A landscape with many peaks, sampled at points; each row gives a point and its height.
A climber steps from a point to the highest of its 2 nearest points, and stops where none of them is higher. Distance is the straight distance between rows; heights are no part of it.
j485: [157 131 110 120 118 115 154 136  94 116 148  87 106 183 108  81 102 171
 144 117 194 141 165 178 143 119 140 142 141 118 138 123 133 220 130  75
 142 128 100 146  78 134 115 155 159 125 123  90 187]  (h 30.1)
j240: [166  94 175 122 181 137  71 103 157 121 125 109 168 118 136 166 149 116
 101 147  93  94 142 143 116 115  52 114  78 139 103  52 152  74 139 193
  97 148 151 149 204 145 150 145  65 141 154 151  99]  (h 14.1)
j367: [131 133  98 121 101 144 129  98 161 156 141 150 100 139 143  33 163 124
 144 116 163 151 118 187 119 104 201 127 177 152 145 106 154 242 156  96
 151 139 118 134  68 159 130  82 146 131 112 110 147]  (h 62.0)
j785: [ 84 113 109 136  96 133  96  98 155 173 134 126 131 135 174 115 185  78
 132 133 143 145 109 134 172 100 131 169 166 142 130 139 171 160 166 125
 139 137 166 149 151 136 125  93  88 157 115 108 130]  (h 24.3)
j107: [ 99 104 128 110 110 162  76 139 140 138 135 106  95 153 172 124 152 118
  97 119 178 143 144 142 141 138 156 223 154 119 122 158 151 123 141 120
 126 107 161 172 115 138 140  70  94 113  96 109 145]  (h 25.6)
j62: [109 111 128 118 141 149 134 145 112  99 129 131 122 146 102 114 122 134
 161 117 110 131 109  95 130 132 102 122 118 100 116 157 101  91 126  76
 131 166 144 120 159 116 123 136  79 143 123 138 127]  (h 52.1)
j814: [124 167 113 113 159 102 145 178  80 120 131 133 158  67  80 136  72 145
 169 150  90 121 119 117 111 158  92  58 103  87 113 100  78  88 108 120
 131 128 103  79 133 114 138 216 141 142 146 158  70]  (h 33.5)
j473: [116 127 112 121  96 122 157 121 126 135  91 145 124 156 130 111 178  62
 141 146 116 152 112 115 188  77 108 103 142 177 132 167  97  35 191  95
 128 162 180 117 192 160 139 104  57 131 119  89 142]  (h 38.9)
j437: [134 131 176 160 164 110 120 129 111 105 112 155 147 113 149 182 110 151
  79 109  99 129 123 109  73 158 114 147 101 126 111 147 129  95 101 190
  80 111 118 145 139  93 113 150 116  91 137 106 117]  (h 53.7)
j659: [121 113  89 125  83 106 161 105 135 148 149 107 107 172 126  89 184  71
 158 137 102 132 102 151 195  59 120  86 134 174 136 127 119 151 163  93
 157 180 158 130 168 158 121 130 124 181 150 115 150]  (h 46.8)
j59: [126 110 162 180 143  88 121 112 133 139 133 154 179 115 158 190 100 138
  52 115 116 118 135 115  80 139 117 168 121 147 121 128 134 103 124 211
  76 102 131 154 128  95 117 136 147 102 137  99 133]  (h 47.9)
j787: [125 116 139 157 111 104 113 109 210 177 103 145 195  51 127 168 141  80
  97 154 129  90 139 125 130 119 126 101 112 145 145  82 148 154 137 204
 135  91 129 134 134 114 125 116 163 175 144 164 108]  (h 5.3)
j761: [159 171 175 112 139 158 117 132 120  91 109 134 110 108 153 164 102 150
  94 136 143 123 111 135 116 162 177 164 141 152 151 141 131  74  67 151
 100  94  97 118  84 112 127  72 169  65 122 131 141]  (h 16.5)
j606: [118 120 167 101 111 169 100  81 156 120 128 168 156  83 169  98 137 119
 104 116 144 109  86 171  99 132 193 157 172 182 169 129 178 145 133 184
 112  98 106 121 108 123 120  45 143  94  95 154 145]  (h 20.1)
j309: [109 106 133 106 113 142  60 121 117 140 164 100 105 162 188 112 169 129
  85  89 167 151 149 180 146 129 177 218 174 134 117 140 158 156 156 144
 121  95 153 164 113 121 144  93 113  93  88 108 163]  (h 27.3)
j116: [120 131 117 140 110 118 142 141 162 159 152 105 153 126  67 136  85 106
 133 159 117  85 172 130 144 141  94  92  87 118 131  85 103 130 130 136
 128 133 139 138 168 140 167 135 187 190 171 141 132]  (h 37.6)
j72: [112 114 151 152 124 104 141 139 103 110 156 134 127 194 135 148 101 154
  81  66 126 144 149 136 120 135 139 178 136 134 116 162 125 158 146 137
  92  88 140 140 117 106 119 141 151  80 145 119 182]  (h 35.4)
j241: [124 113 129 128 119 132 159 124 102 128 141 162 114 149 148  75 117 141
 118  83 134 155 112 181  81 124 165 139 172 155 144 145 117 197 158  99
 115 112 136 112  67 108 113 100 167 102 115 124 168]  (h 31.0)
j149: [120  94 170 175 133 105 110  99 134 140 130 139 179 140 157 168 139 115
  58 102  92 117 126 127 100 120  88 164 101 150 114 131 144 125 134 202
  72 132 143 153 174  96 111 156 117 119 147 122 137]  (h 43.5)
j723: [170  96 179 123 185 115  81 114 134 118 105 138 132  73 134 157 157 136
 114 159  67 125 125 140 118 111  47  80  67 142 107  50 159  95 131 186
 116 132 134 130 191 133 153 148  43 131 143 145  75]  (h 11.9)
j315: [121 125 117 116 104 168 132  89 147 150 126 174 108 117 165  47 147 117
 131 106 138 141 101 175  98 117 192 140 183 163 151 132 151 195 156 103
 141 126 121 122  72 134 124  62 143 112 104 127 141]  (h 59.2)
j244: [133 168 129 143 104 144 143  94 150 104 110 181 138  29 120 122  91 125
 167 133 146 118  88 137  73 141 214  73 152 154 170 121 144 118 134 155
 125  97  69  90  73 137 108  85 182  98 115 147 112]  (h 38.1)
j991: [118 111 109 135 110 106 171 143 104  99 157 124 146 190  70 103  89 141
 153 117 124 106 135 138 146 109  96 106 102 120 121 127  81 136 142 104
 121 157 128 113 149 125 112 165 162 168 164 135 155]  (h 55.2)
j931: [135 106 101 125 122 116 171 130  99 132 121 161 104 165 149  50 151 147
 147  91 146 178 130 185 115  89 157 108 181 157 135 140 119 244 184  62
 145 163 123 120  71 135  95 143 134 130 112 125 147]  (h 32.4)
j984: [129 141 150 102 184 159  88 149 100  95 118 117  91 149 134 151 142 143
 114 116 137 134 146  74 113 174 125 172 102  85 110 169 117  53  84 124
 131 147 140 138 133 133 136 128  60  93  92 123 117]  (h 27.5)
j987: [117 115  91 131  95  92 181 112 112 156 148 137 108 176 138  74 199  96
 146 118 106 167 113 153 186  55 140  98 165 180 143 156 134 189 187  72
 168 179 133 133 140 172 102 146 122 145 124 109 157]  (h 44.9)
j588: [133 178 163  88 147 165 106 153  84  96 110 147  97  76 176 145 120 170
 137 111 114 139  71 136  65 168 175 129 146 113 121 160 126  77  91 131
  99 112 109 122  86  91 116 108 113  63  95 130 114]  (h 50.1)
j483: [119 113 151 133 103 153 100  80 174 155 129 159 157  97 168 108 164 100
  95 119 122 118  87 155 107 115 158 161 167 169 147 137 176 165 135 179
 133 105 142 125 106 108 108  78 140 122 110 139 137]  (h 21.7)
j776: [138 135 174 112 121 159 109 109 136 100 127 141 132 102 153 135 107 135
  99 121 155 118 105 155 118 156 184 170 159 172 169 131 150 114  96 167
 103  88  94 121  96 121 134  44 169  81 109 139 159]  (h 18.1)
j47: [115 115 115  98 127 129 145 161  77  93 124 113  97 190 125  93 108 172
 148 102 174 151 145 129 140 138 121 160 149  93 117 174 103 154 140  45
 136 141 126 136  97 127 105 130 115 110  98 134 160]  (h 31.6)
j313: [169  95 178 125 162 141  74 120 175 115  66 145 151  51 165 161 179 130
 112 148 138  96 109 123 112 135 129 132 121 121 119  91 176 120 113 204
 136  92 113 141 142  94 113 102  74 130 118 145  95]  (h 11.4)
j76: [124 138 137 110 170 143 117 157  96 110 115 128 112  95 113 130 134 137
 169 126  94 142  90  92 115 144 107 104 115  82 105 141 105  67 106  98
 136 150 134 103 152 115 136 156  55 123 111 140  91]  (h 48.6)
j805: [120 118 103 115 113 118 151 135 105  93 171 104 132 229  64 112  91 158
 139 114 142  93 152 123 154 132 100 130  92 121 107 136  94 118 126 113
 118 131 129 121 168 134 116 159 154 128 157 133 172]  (h 58.7)
j402: [144  84 152 119 165 153  43 119 153 112 113  76 151 157 176 159 178 101
  84 142 154  85 152  96 140 156 101 204 116 112 120 111 164  83 133 180
  94 152 163 170 180 136 144 127  72 140 110 125 106]  (h 19.5)
j690: [134 134 173 136 164 138 120 149 107  96 128 135 112 159 142 172 107 155
  89 100 115 129 139  98  94 166 124 167 109 111 109 165 121  92  92 152
  93 114 128 140 125 104 123 141 120  89 136 127 136]  (h 60.0)
j917: [121 125  70 110  93 103 133 122 114 139 155  95 100 185  96  86 161 116
 186 139 179 129 129 177 191  85 128 119 139 130 119 134 114 165 182  63
 156 188 134 154 159 168 112 130  84 166 132  69 142]  (h 45.9)
j208: [133 100 149 115 149 169  73 131 161 122 115  99 121 136 149 161 154 114
 117 147 157 111 139  91 143 155 130 188 116 104 123 129 164 104 110 151
 125 125 155 158 155 126 150  90  81 144 111 130 121]  (h 21.6)
j194: [136 163 117 110 135 115 180 155  97  94 118 108 120 187  88 136  57 184
 127 138 165 123 168  92 148 151  95 149 128 101 129 141 104 125  75  82
 132 122  91 102  77 119 131 164 197 116 133 123 155]  (h 31.1)
j715: [118 135 120 147 105 172 161 109 141 137  80 172 103  47 155  90 151 120
 164 120  96 156  75 112  95 112 167  89 159 134 133 142 143 138 127 106
 155 132 108 102  90 109 109 105 114 126 106 143  90]  (h 52.5)
j644: [112 129 116 163  99 102 112  95 194 175 129 146 184  81 133 147 125 103
  92 148 141  98 117 134 118 118 158 133 134 155 154 104 149 172 137 193
 132  84 131 133 101 123 125  98 193 153 132 136 138]  (h 4.3)
j450: [117 104 107 102 119 123 162 149  78  86 115 132 121 174 123  78  99 178
 173 110 164 151 137 142 138  95 116 136 157 106 122 158 100 186 160  39
 144 172 123 125  94 130  91 147 119 137 114 143 145]  (h 32.3)
j855: [124 125 128 161 131 107 145 148 147 160 152 145 163 104  82 167  77 115
 122 153  97  95 161 118 114 147  91  82  82 128 133  84  93  95 119 157
 117 123 131 134 172 131 162 141 159 161 163 140 114]  (h 34.8)
j650: [120 119  97 135  96 143 125 111 187 154 131 104 115 127 128  91 154 110
 157 142 166 125 123 144 158 117 162 142 141 110 142 124 161 216 134 109
 149 142 128 145 109 143 135  90 145 183 138 123 143]  (h 61.5)
j470: [148 118 110 125 129 107 166 132  85 130 126 160 116 162 133  58 120 147
 129  85 145 166 131 192  86 108 160 116 182 158 144 124 114 242 175  90
 120 129 126 105  50 123  98 143 178 109 122 119 168]  (h 31.8)
j15: [120  98 101  92 130 133 132 140  97  72 152 113 124 230  67  99 112 155
 152 100 141  97 135 112 157 128 104 132 104 109  97 161  83  87 147  95
 131 156 152 112 172 131 106 138 104 121 143 135 155]  (h 54.6)
j157: [109 110  87 115  85  98 148 132 113 127 122 139 113 184 122  97 178  89
 147 125 132 149 112 140 208  72 115 113 147 171 122 167  97  79 212  82
 143 170 173 131 186 157 116 114  70 118 140  89 147]  (h 40.8)
j671: [119 129 123 159 122 101 148 134 132 134 170 109 144 184  96 155  81 140
  99 137 136 105 165 104 146 144 108 157  89 118 122 123 113 124  98 139
 107 104 130 135 146 134 144 143 181 139 160 117 168]  (h 47.8)
j373: [153 115 170 157 152 126 120 121 116 132  89 161 118  51 146 162 164 131
 119 140  53 153  96 116  87 109  77  78  89 148 120 125 149 110 109 182
 117 119 124 113 162 100 107 161  74 114 124 124  81]  (h 8.8)
j980: [147 113 163 152 145 136 118 122 166 156 103 139 153  64 129 156 148  98
 123 152  77 120 115 124 130 101  74  77  99 151 139  81 156 115 127 179
 137 118 136 132 178 121 135 132  91 158 141 161  92]  (h 8.1)
j291: [138 173 163 126 126 140 122 102 129  98 109 166 148  42 136 151  89 139
 144 140 151 114  90 143  87 155 210 101 151 173 173 125 157  91 109 172
 100  88  62 107  95 138 124  63 170  73 107 141 125]  (h 41.7)
j148: [ 98 127  90 119  98 108  75  93 143 181 161  90 126 147 169 105 190  97
 138 126 169 159 117 175 176  98 159 179 185 122 112 127 181 199 163 131
 151 120 155 162 133 148 137 105 111 140 103 110 137]  (h 25.5)
j869: [124 143 129 142 136 135 166 155 115 113 119 134 136  98 100 131  96 131
 160 131 100 130 102 103 103 149 118  94 118  88 124 131 100 117  95  99
 126 136 119 104 125 102 125 167 134 148 134 149 113]  (h 53.4)
j804: [133 137  94 139  93 116 155  76 170 174 139 165 123 137 142  49 190  93
 114 120 100 166 108 160 119  77 167 114 175 189 153 124 168 240 160 116
 158 136 136 116  76 153 118 139 172 127 129 127 127]  (h 40.6)
j392: [128 104  90 125  92 112 153 129 123 117 162 105 129 196  81  91 135 117
 166 120 115 105 116 163 176  88 101  90 105 140 116 118  95 141 153 102
 130 166 151 123 175 135 113 143 139 171 172 127 150]  (h 52.4)
j401: [122 136  89 125 107 105  91 104 122 168 181  48 112 169 135 122 166 119
 148 113 180 158 135 198 171 110 169 180 158 101 116 121 172 207 135 123
 147 119 135 175 126 140 146 129 125 121 101  92 164]  (h 26.6)
j146: [142 111  91  80 129 166  81 118 154 119 183  57 117 210  80 134 131 101
 145 151 147  85 175 120 166 150  96 146  82 111 107 108 130  83 118 139
 127 133 162 126 185 165 157 119 121 152 146 128 134]  (h 71.9)
j81: [132 147 104 147 109 152 173 136 139 129  78 148 111  28 138  98 142 116
 183 133  89 145  90 111 113 124 147  67 143 108 136 118 123 134 117  86
 159 150 103  90 105 110 119 156 128 159 118 163  68]  (h 49.9)
j908: [154 150  97 126 107 111 110 111 116 152 176  29  97 184 110 124 139 144
 143 126 188 139 159 180 175 119 153 174 135 100 125 118 166 211 113 115
 139 112 111 169 112 136 145 143 156 109 114  82 183]  (h 27.6)
j861: [110 102 157 138 124 128 110 139 111 100 152 106 108 195 153 141 129 145
  80  70 126 138 153 129 133 139 135 200 130 126 109 172 141 135 142 151
  90 109 147 158 145 110 126 135 104  93 127 130 166]  (h 37.4)
j620: [102 107  84 112  87  87 125 113 111 148 161 105 114 200 120 106 191  87
 153 102 136 147 115 169 202  68 127 120 157 161 110 150 128 124 202  98
 144 162 166 147 186 157 109 126  84 127 136  90 154]  (h 42.5)
j378: [123 121 135 185 114  92 140 119 162 195 120 175 177  48 108 182 118  92
  91 148  91 117 138 113 100 105  90  66  95 170 156  88 130 121 143 182
 134 109 134 133 154 129 133 145 151 157 148 141  90]  (h 29.1)
j820: [157 123 176 113 148 154  85 122 155 100  79 159 131  38 156 146 145 133
 129 144 142 105  93 125 103 148 168 126 124 124 124 112 170 106  84 197
 131  83  94 132 122  95 117  85  96 108 119 147  96]  (h 13.0)
j279: [124 135 101 159 101 117 155  81 168 157 127 177 132 114 123  70 138 104
 124 118 121 151 103 159  88  99 169 112 157 178 169 119 142 217 159 121
 143 128 126 104  61 139 110 121 208 130 136 120 130]  (h 39.3)
j317: [114 130 126 173 115 104 160 138 156 158 128 161 158  69  99 157  95 101
 125 145  96 118 137 113 109 124 107  74  99 136 147  98 107 133 131 153
 135 119 131 129 138 119 144 141 173 166 154 137 105]  (h 32.0)
j52: [ 97 106 148 124 119 149 125 137 111 129 141 156 109 152 162 106 141 131
 106  74 118 155 113 157 103 115 145 163 163 139 125 171 134 164 167 103
 123 111 147 132 104 104 112 102 116 104 113 124 159]  (h 29.9)
j248: [130 113  74  98 105 131  99 117 128 125 198  44 107 211  84 118 139 113
 163 137 168 100 159 151 181 136 118 150  99 108 110 118 136 133 127 120
 133 135 146 143 178 148 135 127 125 151 141 101 148]  (h 64.8)
j145: [148  90 150 119 151 146  72 106 165 136 152  85 163 154 136 161 148  93
 113 138 109  85 129 124 144 123  70 144  95 129 113  83 146  87 135 182
  96 151 169 140 210 141 138 128  84 159 145 147 113]  (h 15.9)
j14: [114 104 138 141 105 149 113  98 179 168 114 144 141 107 168 120 177  81
 117 131 112 130  99 126 138  97 130 146 153 147 143 128 173 165 141 159
 142 127 150 134 141 113 110 100 113 151 116 136 117]  (h 23.1)
j853: [111 134 117  81 148 146 130 160  91  84 122 108  99 189 112 121 112 170
 132 110 170 137 155  84 139 161 116 173 130  74 112 187  99  94 104  57
 142 144 133 126 108 138 123 139 105  95  92 143 144]  (h 30.5)
j709: [132 146 150 143 137 101 169 154  82 109 136 131 135 189 129 161  70 177
  92  91 132 136 150 108 106 154 130 159 142 125 119 163 107 113 116 121
  96  97 116 117  95 118 114 143 178  79 144 117 165]  (h 33.6)
j112: [159 125 162 137 190 109  93 128 158 133 124 117 177 101 126 199  86 138
  69 182 133  84 202 105 125 161  87 120  73 119 108  50 121  80 100 210
 107  99 106 159 175 153 177 148 137 122 163 151  98]  (h 54.4)
j831: [137 165 134 113 168 153 139 131 126 106 143 103 103 191  89 170  95 151
 100 149 144 114 189  66 156 171  91 153  82 105 125 136 109  73  54 132
 139 117 116  95 132 131 157 158 160 110 143 147 144]  (h 51.1)
j357: [117  94 121 125 113 131  84 105 148 143 159  87 140 172 140 139 163  76
 131 130 113 109 121 134 166 106  93 154 118 137 119 117 150 102 152 153
 108 147 183 138 195 141 134 117  84 162 143 126 132]  (h 17.1)
j851: [107 124 101 125  99 118 124  91 138 192 156 150 113 158 169  69 205  88
 115 107 114 178 110 179 145  78 165 136 198 173 134 141 162 226 177 108
 159 130 143 135 104 145 123 119 124 109 108 120 140]  (h 42.0)
j600: [130 174 156 102 123 171 131 128 101  96 117 152 120  61 156 126  94 149
 141 115 125 130  74 157  61 162 193 104 161 148 149 143 139  99  99 139
  92 102  93 107  81 111 119  74 151  69  95 138 131]  (h 46.3)
j411: [117 132 129 176 122  89 161 136 124 148 143 146 155 123 117 169  67 145
 102 129 122 114 139 103  93 143 140 131 123 131 143 132 109 119 114 138
 114  99 117 134  92 117 128 120 192 133 146  93 144]  (h 47.4)
j757: [107 111 116 115 130 159  66 138 147 118 134  95 115 166 143 137 160 105
 113 139 178 129 158 102 159 147 129 213 127 111 123 159 149  90 139 121
 120 128 172 163 153 151 148  91  75 124  91 105 123]  (h 23.7)
j523: [138 167  96 178  96 127 183 109 150 139  79 190 123  23 122 114 131 101
 153 132  97 143 102 125  65 104 162  51 141 154 162 119 134 143 145 124
 159 129 100  78  69 122 101 170 195 135 126 150  82]  (h 35.5)
j94: [139 173 160  81 152 176 117 153  94  87 107 121  74 140 160 145 114 174
 107 109 148 140 127 113 116 175 148 174 144 111 124 174 101  67  62  92
 126 124 118 120  66 110 126  97 127  63  95 145 136]  (h 58.9)
j625: [110 137 141 109 144 122 155 165  75  73 123 131 143 186 102 142  84 178
 135  76 118 128 122  95 111 147 109 140 119  92  97 178  93  98 117  99
 103 141 128 103 131 108  99 171 127  87 129 158 144]  (h 70.6)
j946: [119 135 102 146 104 112 110  90 182 154 145 115 164 113 134 106 129 110
 109 137 156 119 114 168 133 114 190 157 153 151 154 113 161 203 129 172
 127  90 121 135  82 133 138  90 204 143 136 127 156]  (h 3.5)
j323: [163 104 168 130 168  99  96 133 109 121  94 148 107  42 146 146 175 144
 135 167  47 161 102 126 105 110  56  65  62 146 106  87 154 110 115 177
 117 116 121 105 175 127 137 157  47 127 132 138  63]  (h 10.1)
j292: [155 151 116 105 117 112 165 155  81  95 124  90 103 211 107 104  78 193
 129 130 186 136 174 132 157 124 104 159 130 115 128 139 118 177 101  72
 135 115  96 125  71 129 124 158 185 105 126 111 180]  (h 30.0)
j741: [105 145 122  85 172 154 118 156  95  96 123 113 101 135 105 122 119 146
 146 123 152 140 134  70 123 171 113 151 117  64 113 169  93  60  95  69
 149 158 134 109 128 135 130 145  65 112  86 140 113]  (h 29.3)
j647: [ 95 108 103 134  95 115 150 113 122 165 139 150 104 172 152  78 187 100
 130 104 124 177 119 161 166  81 140 129 171 152 139 160 137 188 197  73
 154 144 149 145 128 146 117 123  96 127 117 105 152]  (h 43.4)
j50: [112 125 120 174 110 102 174 135 123 135 155 142 157 154  90 146  74 136
 128 124 120 114 140 117 124 135 110 111  99 121 130 130  98 130 128 121
 114 126 126 128 135 126 127 151 182 161 154 116 150]  (h 51.7)
j209: [140 125 152 125 150 124  98 135 180 155 142  88 178 118  99 184  90 106
  99 174 132  80 195 123 145 155  91 110  84 116 123  65 127  98 120 185
 116 111 129 146 180 150 183 129 152 155 169 177 116]  (h 45.0)
j419: [129 141 104 149  91 117 144 103 200 142 121 139 136  99 118  83 129 111
 141 141 157 118 132 154 124 115 193 119 133 125 162 100 147 217 135 136
 143 122 107 130  63 147 133  99 213 176 154 132 150]  (h 3.0)
j532: [121 106 107 122 106 123 183 138  83 107 100 153 124 151 143  66 120 152
 166  99 128 170 109 149 121  90 132 110 167 132 134 163 103 195 174  38
 131 177 124 107  81 121  86 161 138 140 109 155 133]  (h 33.0)
j943: [123 155 123 122 156 123 167 153 105 110 148 115 140 165  72 159  61 158
 126 141 124 108 175  79 127 172  91 116  96  90 115 128  87  82  75 122
 129 122 109 104 136 132 146 172 171 132 149 138 135]  (h 52.7)
j925: [ 86 103 128 110 106 143  94 111 125 160 151 143 106 144 176  92 173 109
  90  82 138 160 123 181 127 103 163 183 185 147 126 151 153 180 177 127
 128 106 160 143 110 122 131  91 104 109 104 114 150]  (h 28.7)
j732: [115 113 119 131 108 146 186 139  87 120  94 154 129 116 149  94 132 130
 167 104  98 159  81 117 120 103 120 102 159 121 124 168  96 132 156  50
 138 177 123 105 104 111  93 158 112 143 109 156 112]  (h 33.8)
j459: [135 172 123 127 135 102 187 164  85 113 115 126 142 173 115 167  47 188
 108 120 142 134 155  88 118 154 113 140 144 115 121 153  98  91  93 103
 119 109 100 107  66 127 120 146 207  90 135 108 155]  (h 32.2)
j252: [134 119 120 115 136 157 124 132 145 112 173  80 127 189  76 130 101 118
 136 149 131  91 168 108 149 149  89 129  87 106 119 116 115  93 100 133
 122 136 145 123 175 134 153 133 137 159 158 146 145]  (h 64.1)
j947: [124 147 127 108 134 152 166 155  96  97 115 119 128 124 117 117  81 160
 153 119 133 137 108 102 105 153 128 127 136  78 120 156  97 122  84  74
 128 136 115 106  84  96 113 155 144 130 108 148 125]  (h 52.8)
j261: [146 134  94 107 105 126 131 138 100 108 167  50  93 217  83 103 123 162
 149 135 186 125 170 153 178 127 121 157 114 104 127 130 139 184 113  81
 149 128 102 157 126 141 129 159 148 119 124  92 181]  (h 28.9)
j464: [145 157 139 158 133 109 118 136  94 130  92 168 117  25 151 161 150 148
 143 153  60 156  72 125  62 119 111  68  93 142 119 128 138 113 114 168
 112  92 115  90 121  92 105 178 104 101 124 121  71]  (h 7.6)
j837: [125 132 134 125 152 147 150 142 130 106 145 115 131 135  78 139  83 129
 146 138 113 115 139 101 120 153 100 103  94  94 125 121 101  96  92 115
 132 137 124 112 156 112 150 148 133 158 148 146 121]  (h 57.5)
j144: [140 141 124 140 164  74 114 164 128 161 121 152 142  47 134 214  74 154
 102 166 121  91 178  78 101 158 146  86 102 130 132  88 103  72 101 191
 140  79  86 154 106 136 146 111 165 120 157 109  73]  (h 46.2)
j688: [132 118 141 120 119 139 115 123 186 164 151  96 162 114  95 152 102  87
 128 162 111  86 167 149 152 133  85  87  87 123 126  69 124 120 140 169
 120 131 152 134 187 141 177 115 162 193 173 173 118]  (h 40.3)
j794: [113  89 173 143 139 128  86 115 119 101 140 115 140 180 160 152 153 126
  69  86 110 114 143 120 119 136 106 203 110 138 106 155 144 113 146 190
  73 135 152 163 173 108 113 148  86 114 135 123 138]  (h 40.0)
j708: [121 146 110 179  96 111 182 101 159 146 109 185 143  79 112 113 115 103
 133 125 107 140 106 133  75 106 147  91 139 161 165 126 124 167 150 119
 148 134 127 106  72 131 107 141 211 149 135 129 120]  (h 37.5)
j16: [128 145 124 165 157  72 126 165 104 153 126 168 147  47 115 202  71 152
 115 158  92 110 159  94  76 151 107  67  87 122 125  92 100  80 110 170
 127  90 104 134 131 125 144 153 139 125 154 112  74]  (h 39.7)
j452: [112 117 113 122 110 127 181 140  87 125  82 151 126  95 144  97 155 113
 174 122  93 155  82  96 156  95 112  85 156 143 126 162  83  73 156  46
 157 190 120 104 147 135 110 154  68 142  96 134 109]  (h 35.0)
j599: [139 131 120 131 122 145 165 143 125 133  95 136 112  33 118 110 144 105
 188 143  58 139  97 112 147 119 106  45 126 124 139  92 104 110 122  95
 167 146 113  85 155 124 151 165 101 171 133 165  69]  (h 47.3)
j893: [154 112 172 137 168 132  90 134 158 128  95 136 143  59 141 166 144 127
 120 153 103 116 124 112 106 137  96 103  93 114 123  85 161 118 109 188
 122 107 128 137 165 101 133 131  83 145 138 153  88]  (h 9.6)
j971: [145 189 171  88 180 157  99 155  83  83 104 123  87 106 158 158 132 172
 108 122 132 139 114 102  98 180 149 154 122  95 111 167 123  58  51 140
 115 118 113 127  86  98 126 131 104  59 106 133 105]  (h 54.5)
j605: [118 139  86 133  97 129 140  98 170 171 134 128  95 136 147  55 187 107
 165 140 161 156 123 170 167  91 173 131 167 128 137 122 161 232 163  81
 164 163 124 147 101 175 131 101 121 168 121 101 131]  (h 64.7)
j427: [128 123 118 135 120 161 148 139 171 123 124 111 108 124 119 101 118 123
 158 137 153 126 127 122 130 141 159 141 133  98 146 137 135 175 110  92
 142 135 124 132 102 122 131  95 156 163 130 135 143]  (h 58.2)
j725: [144 170 136  92 143 153 147 160 102  88 117 109  98 146 125 138  87 175
 124 127 153 138 129  99 125 165 130 154 143  99 125 159 104 104  54  86
 135 126 107 104  67 106 130 128 156  91 104 139 146]  (h 55.5)
j689: [150 144 148 148 180  96 111 136 137 152 121 131 152 113 127 217  79 157
  67 167 133 100 201  70 132 173 103 133  91 127 123  86 109  61  72 197
 118  97  99 156 135 141 165 135 161 109 161 120 105]  (h 70.9)
j176: [160 157 178 114 151 149 100 134 129  87  92 145 121  63 149 165 113 144
 116 147 139 119  93 123  98 160 172 142 124 135 139 130 151  89  61 184
 111  86  95 126 106 101 121  85 141  84 120 136 112]  (h 14.8)
j30: [141 134 132 118 143 144 129 147 119 135  89 140 107  40 132 111 156 114
 182 158  68 148  84  88 153 122 111  67 126 115 124 107 116  76 132  94
 163 133 121  97 168 143 160 142  44 153 117 139  69]  (h 44.4)
j442: [147 128 108 137 115 113 142 122 110 148 158 116 111 174 119  69 134 149
 134  97 163 154 141 199 126 110 171 133 166 134 139 114 136 249 149  93
 132 119 118 143  70 128 120 130 163 113 124  98 182]  (h 30.9)
j921: [113 106 101 112 114 143 149 142 114 104 138 120 113 167 103  90 119 136
 178 128 149 137 123 116 152 117 112 130 132  94 123 155 106 130 136  57
 142 168 135 127 141 126 117 125  98 165 125 127 137]  (h 49.4)
j181: [123 118  77 102 104 129 136 139 125 111 147  96  96 182  91  77 132 135
 182 153 188 124 150 142 175 114 115 131 129 101 123 140 115 155 156  48
 152 176 135 140 144 158 119 115  95 173 123  92 140]  (h 47.5)
j444: [129 126 124 121 122 128 170 129 112 130  77 154 115 107 134 103 160  91
 154 147  93 157  92  92 173  94 102  79 145 151 130 159  83  31 164  75
 154 173 150 106 178 149 141 125  47 141 106 104 118]  (h 36.7)
j321: [125 165 159 106 165 135 144 171  73  83 120 124 115 166 137 167  96 176
 107  91 121 137 126  89  95 169 126 152 122  91  99 183 109  82  92 117
 102 125 126 116 109 107 112 160 117  69 118 145 135]  (h 65.6)
j601: [119 179 111 144 169  77 131 187  79 136 141 143 151  55 110 176  69 163
 143 160  87 120 149  93  86 165 103  59  92  89 113  97  87  72 103 146
 125 101  97 102 124 127 147 189 140 120 149 124  71]  (h 35.7)
j517: [154 172 147 148 176 122 129 137 132 124 121 121 128 155 119 203  98 158
  72 158 127 111 183  63 146 177 107 153  99 122 115 119 111  55  54 166
 121 104 106 121 121 132 157 143 169  91 155 122 127]  (h 57.9)
j524: [131 172 104 159  97 134 158 125 142 115  90 184 136  11 117 122  95 128
 171 135 114 126  90 131  61 133 189  57 146 130 157 106 122 121 134 138
 143 110  89  87  58 115 113 138 192 122 129 142  85]  (h 35.6)
j238: [127 119 179 113 186 162  62 136 115  92  98 122 107 151 152 154 166 125
  86 122 143 125 162  78 113 168 120 202 100  97 114 162 140  57 116 160
 112 155 152 170 154 139 144 121  45 105  96 110 104]  (h 25.3)
j505: [119 127 132 139 105 173 152 104 155 129 101 167 112  90 144  86 127 115
 142 108 124 143  80 143  87 125 174 121 166 142 150 136 142 162 132 111
 141 123 121 109  86 113 110  85 149 127 116 139 122]  (h 55.7)
j382: [117 122  75 112  92  89 107 101 113 150 185  68 112 198 101 116 179 102
 180 116 166 140 128 185 199  89 146 133 143 124 108 128 140 161 176 103
 146 163 150 159 176 161 115 134  97 140 135  83 145]  (h 44.2)
j410: [139 133 135  95 184 138 100 143  94 120 113 133 111  76 106 114 148 133
 171 146  76 151  95  97 138 131  93  81 109 101 102 109  98  32 138 102
 143 156 140  85 168 148 159 151  15 126 122 125  74]  (h 45.5)
j539: [148 114 132 157 159  76 105 134 151 170 118 143 180  74 146 225  94 147
  65 161 133  78 180  86 109 154 122 122  97 139 135  76 116  82 100 205
 122  90  92 169 127 128 144 108 165 123 151 107 100]  (h 55.6)
j706: [111  85 125 129 124 134  51 107 147 136 134  76 153 157 181 148 181  91
  99 129 139  98 126 128 161 128  98 202 130 128 111 126 169 105 162 177
  98 146 181 156 182 136 134 123  74 155 106 116 122]  (h 18.2)
j653: [119 109 109 135  99 126 138 113 159 151 165 101 132 159 107 116 148  75
 149 137  98 109 112 146 169  95  94 103 109 147 132 104 121 151 143 123
 134 158 159 129 180 141 130 127 142 187 159 131 134]  (h 49.6)
j623: [151 116 164 140 124 112 116 120 195 181 102 133 197  45 131 179 152  75
 102 163 101  94 147 136 136 105  81  61  95 156 145  58 161 142 147 199
 138 103 129 130 171 129 136 138 123 168 153 185  94]  (h 6.6)

For each start below, name the point where the climber stops.
j523 | j805
j378 | j689
j30 | j605
j473 | j62

Call two points neighbours if one is among the 2 nearest of the other. Go from one point of each pair to the other, from neighbour to neighbour, staying as high as possible. Name the lowest point that can't be avoided.
j689 and j94 | j831
j837 and j94 | j947
j62 and j605 | j30
